Points, in no order, along strands that fork, close into loops and pass close to each other.
(in the rows, 128 means zero)
Two points are linked if the straight distance between their rows is under 162. Some points are linked to none.
j181: [159 107 147  93  92 131 144 131 127 195 144 174 142 130  90 133 180 111
 165 109 110 129 136 127  74 128 164 152 108 166  79 201 126 107 139  89]
j725: [ 87 128 152 130 105 167 157 184 153 108 109 156 130 124 166 156 153 157
 114 173 186 101 137  73 146  98 157 130 141 106 136 104  49 161 124 159]
j963: [117 100 112 147  47  74 119 111 103 148 142 173 111  80 172 108 122 136
 134 137 130  87 149 109 162 113  80 140 111  94 143  96 103 101  97  82]
j652: [140 134 154 106 125 124 148 210 115  76 137 107 182  75 186 115 126 177
  94 169  88 127 148 143  95 153 146 117 115 117 197 158 110  32 125 159]
j125: [134 139 167 105 108 129 144 109 109 155  83 125 118 152 107  95 147 165
 147 142  66 147 123 133 171 146 171 139 120 139 100 139 121 134 192 109]
j182: [ 69 102 121 157 181  93 105 114 124  80  88 164 140 144 117 146 147 116
 130 139 106 124  93 127 140 132 142 126 164 111 122 142 139 146 132 126]
j276: [ 76 150 152 132  78 121 147 132 128 148 149 168  94 118 115 131 148 165
 120 101  96 102 168 103 223 143  92 135  87 156  89 160 172 103 149 137]
j749: [163 143 144 158 128  93 145  77 126 133 138 159 124 201 107 120 105 103
 158 136 161 147 136 114 131  70 143  99  96 101 132 129 138 121 150  75]
j371: [ 59 144 141  97 115 125  97 176 104 121  76 157  71 143  89 130 174 149
 103 140  79  88 115 137 135 170 155 158 188 169 144 118 133 142 147 145]
j416: [113 148  99 105 124 140 102 158 126 121 105  93 107 143 114 135 157 185
 102 115  97 111 120 150 152 204 140 144 195 171 148  88 156 153  98 163]
j477: [138 152 137 112 156 100 117 133 159 130 141 152 107  93 111 163  93 114
 134 107 103  85 125 113 123 112  85 141 126 120 171 117 114 106 144 117]
j251: [168 115 163 129 102 131 156  91 102 141 140 133 100 140 131  63  97 129
 118 104 136  85 150 135 163 144 121 115  57 142  72 120  84  63 116 111]
j703: [118  84 111 147  93 110 127 157  97  89 114 116 140  76 159 135 130  78
 125 154  89 232  93  95 115 143 132 117 139 129 121 169 173 135 169 130]
j214: [146 143 131  92 111 145 112 121 159  98 135 106 102 104 175 153 100 130
 129 111 134  93 129 135 104 119 119 162 143 107 159 100  92 124 114 140]
j614: [136 131 106 164 172 128  59 126 158  95 188  91 171 129 108 129  90  68
 169 107 191  95 140 124  98 157 159  79 129 107 179 150 143  95  83 120]
j667: [143 115 116 146 112 115 118 167  78 161 131 168 148 132 154 114 147 155
  66 150 147 165 141 146  62  91 123 149 141 134  87 115 154 189  75 114]
j370: [143 111  96 146 127 106  93 114  63 128 121  40 173 101  95  70 116 108
 137 118 110 176  97 147 113 147 104  80  88 133 144 162 102  88 129 113]
j340: [148 129 177 100 149 154 160 131 155 127  86 114 204 112 125 121 147  94
  72  98 117 109 173 171 122  73 140 158  82 111 183 145  91  97 104 115]
j822: [134 152 115 144  83 129 104 117 133 132 143 142  80 153 119 131 120 103
 117  87 132  43 138 119 191 130 115 132 124 151 117  83 119 135  94 118]
j813: [ 75 141 154 114 127 139 152 112 144 156 129 145  54 167 105 160 121 117
 111 114 139  32 133 120 198 116 111 153 148 142  89 113 139 162 128 140]
j956: [117 110 119 138 137 102 140  98 122 125  89 108 129  91 147 147  97  92
 107 122 106 183 120 119 135  97  70 157 137  89 172 109 178 179 168 109]
j204: [139  94 107 124  70 126 107 132 118 140 124 126 128 182 134 165 124 137
 130 142 151 189  95 136 101 153 163 148 171 137 138 135 172 177 127 131]
j555: [109  98  69 106 145 163  90 151 155 119 113  54 115 118 142 138 161 158
 148 137  99 139  85 141 125 212 141 122 186 147 179  87 163 127 101 198]
j124: [124 151 141 106  91 129 188 123 125 155 149 144  93 112 145  76 135 131
 121 135 173  84 193 128 149 135 100  89  83 137 114  87  78  84 129 109]
j887: [160 110 167 141  39 101 131 141  97 160 140 206 126 183 101 134 144 131
 149 125 124 150 134 121 123 106 172 141  98 159 111 188 162 119 156  96]
j840: [ 80 131 162 154  68 111 127  85 107  92 135 166  95 129 131 118 113 138
 137 126  97  95 169 155 162 152 117 150 119 136  91 199 173 105 145 120]
j907: [144  98 119 119 155  99 128 151 126 127 153 111 156  86 160  97 106 159
 150 160 118 122 138 133  88 179 128 100 112 109 161 136  99  41 112 147]
j143: [122 149  78 131 203 159 104  97 145 146 134  73 145 134  88 151 140 182
 141 122 156 141  83 170  86 158 109 127 193 134 106 121 117 179 108 152]
j772: [148 171 167 147 168 138 161 118 150 162 107 152 149 125  81 126 158 128
  94  62 107 106 147 111 186 123 127 139  90 169  87 137 155 144 158 130]
j914: [140 133 145 155 184 125 144 103 162 139 130 158 116 122 107 173  82 100
 108 108 172  94 131 113 112  97  85 175 144 129 146 124 139 167 132 124]
j434: [ 90 101 134 129 165 136 148 113 141 152 125 154  65 144 128 171  88 126
 111 136 169  51 103 127 117  91 105 186 177 125 103 108 122 179 122 145]
j165: [148 148 130 119 172 158 144 143 179 117 108 112 130 136 139 158 164 148
 133  93 119  71  91 120 170 141 155 128 147 136  96 103  93 129 117 157]
j406: [ 75  94  90 149  88  71 115  95  97 125 136 158 106  58 173 123 124 157
 131 144 127 101 130 128 123 146  73 152 165 104 137 122 150 139 120 115]
j307: [125 156  77 106 205 107 120 102 111 157 133 105 144 130  82 138 145 172
 164 138 102 187 107 163  85 143  96  96 168 130 103 146 154 145 158 123]
j526: [180 113 149 130  73 118 144 159 123 158 112 125 148 111 167  75 134 171
  96 116  63 130 129 115 200 171 132 114  80 146 146  95 133  82 103 142]
j298: [128 141 140 110 126 160 159  96 123 167 133 160 135 163  73 152 189 127
 153 133 128 113 141 133  77  84 116 128  93 162  36 199  85 118 138 115]
j613: [127 121 135 179 109  97 116  74  91 149  89 121 142 127 100  81 123  98
 121  78 132 109 117 136 157 135 128 140 102 130  76 135 130 159 145  82]
j685: [185 139 163 159 139 113 162 133 166 132 157 182 130 189 143 165  94 120
 135 138 142 142 125  88 143  50 129 118 116 122 162 114 158 136 125 118]
j238: [129 158  88 107 186 104 157  99 125 131 154 132 162  87 125 143 192 132
 141 148  83 207 135 140  68 108  91 101 137 117 116 149 162 131 162 104]
j315: [139  91 115 123 113 125  87 200  80 138 125 138 159 133 136 111 126  99
  93 147 135 218 101 143  54  79 146 125 127 136 112 130 173 157  98 136]
j359: [122 100 138 141 151 118 155 111 156 118 110 172 144 112 156 193 105  97
  86 132 140 138 127  96 120  87 107 189 156 105 197 119 174 188 145 120]
j119: [159 143 124 154 158 119  72 138 107 141 132  86 148 137  66  73  91  65
 149  96 127 139 103 145 104 152 148  85  98 165 119 152 145 107 130 117]
j202: [ 80 168 130 107 126 122 120 113 111 115 100 141 116 128 102 116 186 107
 122 117 113 127 142 165 134 101 141 132 138 121  92 117  75 145 141  76]
j174: [114  78  95 129 145 152 109 157 114  79 110 129 131  98 137 119 119  54
  98 132 120 228 102 119  97  84 130 123 139 111 111 112 170 141 111 166]
j149: [133 104 151 140 164 158 143 169 117  90  96 168 115 131 137 138 144 160
  73 152 122 124  87  89 120 147 166 153 145 142  77 149 119 149 149 182]
j606: [101 183 128 134 122 142 143 113 122  91 128 160 140 140 123 145 177 135
  90 119 168 135 182 157 130  97 119 129 127 136  80 139 120 156 123 114]
j672: [ 92  86  86 112 162 126 105 179 150 137 131 103 138  59 154 107 141 125
 155 145  72 141 107 150 109 207 126 124 162 145 171 121 184  78 109 177]
j145: [160 101 109 168 152 114  80 166 139 151 167 108 176 101  93  97  74  49
 152 106 157 123 110 101  83 141 149  85 111 151 161 159 180  90 104 157]
j334: [138 130  83  94 149 123 101  64 114 110 175  62  97 147 137 132  90 133
 190 154 124 185  96 160 106 114 103  87 132  61 121 100  97 121 132 120]
j901: [ 78 172 162 126 144 145 168 179 155 145  83 141 142  98 122 146 152 135
 104 163 194 116 170  88 130  81 109 113 111 120 165  92  60 182 158 141]
j854: [182 170 104 106 128 148 123 127 145 111 128  77 161 130 118 158 131 132
 123 109  87 174 101 138 149 132  84  91 100 137 129 143 127  84 122 135]
j475: [ 97 132 176  84 159 165 131 150 147 111  80 119 154  86 128 102 131 105
 101 119 136  91 171 177  52  94 164 183 126  95 167 126  66 117 144 116]
j465: [158 133 108 156 115 141 122 103 120 152 106  72 138 209 110 141  77 164
 157 145 156 185 117 148 138 128 124 122 149 132 148 128 175 179 117 128]
j779: [153 143 118 171 115  90 112 130 106 178 128 142 105 162  90 113  93 111
  95  87 148 113 120 129 161 145 106 133 122 168 104  97 179 162 107  97]
j437: [181 100 144 150  89 134  94 106  91 100 122  87 151 152 143  87  74 109
 109 106 122  96 130 146 137 122 136 121  72 126 108 144  94  81  82 141]
j411: [152 172 131 123 101 147 162 127 170 138 149 121 152 142 131 126 146 155
 132 118 182  74 178 117 183 126 111  97 100 131 159 107  69  96 102 120]
j996: [156 153 182 106 126 190 176 129 191 126 115 112 181 135 133 151 141 148
  95 116 169 102 182 128 157  81 140 147  93 106 166 130  51 114 121 132]
j696: [121  74  85 130 125 119  82 157 106 127 160 113 112 105 139 106  65 137
 150 158 112 156 112 128  98 182 100 104 161 130 156 113 181 109  96 193]
j196: [121 180 161 114 122 151 173 132 126 181 113 114 110 136 107 125 119 147
 119 127 189 115 173 121 133  89 111 161 115 127 142  71  63 172 147  98]
j819: [165 119  92 107 129 133 119 134  88 124 128  65 136  97 122 103 141 130
 145 126  59 185  72 140 120 138  71  90  84 122 158 121  89  31 103 147]
j277: [114 144 165 120 200 160 180 154 155 113  82 155 109 138 130 107 159 168
  96 117 112  95 120 120 175 143 173 134 143 142  82 106 128 146 175 192]
j11: [121 138 163 134  66 129 142 116  93 123 127 133 104 148 118 111 132 170
 168 144 139 145 137  95 158 184 183 146 127 159  92 179 126 145 195 126]
j216: [141 101  83 139 175 124  66 129 139 103 174  91 139 106 130 111 115 110
 188 127 115 116 123 129 100 157 121  79  99  99 162 117 109  59  81 158]
j877: [ 82 106  95 135 120  93  81 130  89  88 154 153  76 119 149 131 100 147
 125 152 120 114 129 149 102 172 108 138 179 131 131 113 167 132 112 156]
j686: [156  94 120 137  66 101  98 115 117 149 133 136 137 120 145 118 110  88
 128 102 109  96 122 139 114 103 101 134  84 113 133 129 115  96  73  91]
j709: [130 157 158 133  97 135 110 111 118  60 139  86  99  97 175 110  73 130
 125 114 111  75 175 171 117 148 116 163 108 118 214 111  98  88 134 149]
j947: [116 131 180 136  54 114 158 145 110 140 154 177 112 142 139 107 131 178
 138 167 115 168 178  97 149 150 164 149 113 149 137 183 194 127 188 118]
j141: [102 151  98  71 222 164 133 162 175 113 142  94  93 140 121 180 165 114
 111 114 135  65  71 140 129 134 142 144 197 133 113  85 115 152 109 152]
j497: [128  90  92 141 195 107 135 111 129 155 161 147 179  80 138  99 151 106
 148 169 135 183 147 128  54 132 136  89 149 122 125 128 184 146 125 119]
j792: [107 110  80 129 206 172  91 140 146 105 113  85 114 144 102 185 146 137
 125 142 104 130  42 145 114 135 130 131 184 120 106 119 130 168 100 161]
j255: [ 96 137 135 126 145 149 141 125 123 170 103 146 110 170  95 127 170 128
 158 127 132  93 112 133 137  87 152 121 128 134  28 139  50 146 121 112]
j498: [132 136 173 123 143 164 181  98 150 158  86  86 140 130 125 132 119 159
 128 114 185 122 126  95 154 121 164 185 143 103 139  87  68 206 185 119]
j37: [161 126  65  86 111 166 115  57 155 128 173  46 139 118 168 151 106 132
 165 110 162 176 125 164  95 153 108 107 141  95 108 130 121 134 102 139]
j379: [153 144 102 130 127 105 117  95 124  93 173 127 117 168 144 122 109 123
 188 158 161 187 122 130 118 121 149  75 122  93 135 119 113 113 154  77]
j295: [113  85 130 103  89 137 112 150 137  74 125 126 138 126 154 151 159  93
 133 139 102 181 124 132 115 163 196 137 158 120 139 153 153 133 125 126]
j945: [117 145 164 113 144 106 183 157 166 152 171 218  91 154 134 150 139 112
 149 167 143  91 158  53 157  51 133 101 131 123 169 108 161 137 158 121]
j322: [134 116 126 172  99  59 122  92 104 161 120 167 126 124 114  68 145  68
 149 119 139 143 118 127 132 106 152 103  92 112 132 134 139 123 150  32]
j750: [ 90 141 155 157  73 116 117  84 109  75 132 119 124 122 145 108  81 141
 120 123 130  69 196 150 171 147 106 159  96 109 164 166 137  82 128 133]
j674: [155 136 118 129 120 153 106 106 161  92 119  68 167 166 123 176  97 111
 144 127 133 172 116 128 152 129 103 115 141 118 172 141 150 134 113 142]
j831: [ 81 165 170 122 107 109 163 160 141 125 155 204  78 118 135 125 141 135
 131 154 121 117 160  69 194 114 115  87  96 144 127 120 132 115 183 120]
j348: [147 114 151 120 134 152 149 162 130 103 107 148 106 154 163 151 124 155
 109 167 147 149  82  77 125  94 179 159 156 107 119  91  87 180 138 122]
j425: [185 112  76 133 152 145 124 127 140 158 151 121 181 127 151 146 164 126
 121  91 130 151 107 147  93 154 134 109 123 156  31 162 144 138  69 138]

A tip is a point with one link. Name the tips that can be reached along the links from each point below, in the order of the rows.
j315 => j652, j667
j379 => j956, j37
j437 => j371, j475
j298 => j125, j606
j348 => j497, j498

A fork is a point with three links, a tip a point with one. Leave the first point through the second and follow the links. Name the first fork or tip that comes.
j119; j370 => j667
j477; j214 => j749
j725; j348 => j497
j667; j315 => j652
j685; j945 => j914
j996; j411 => j371
j416; j555 => j475
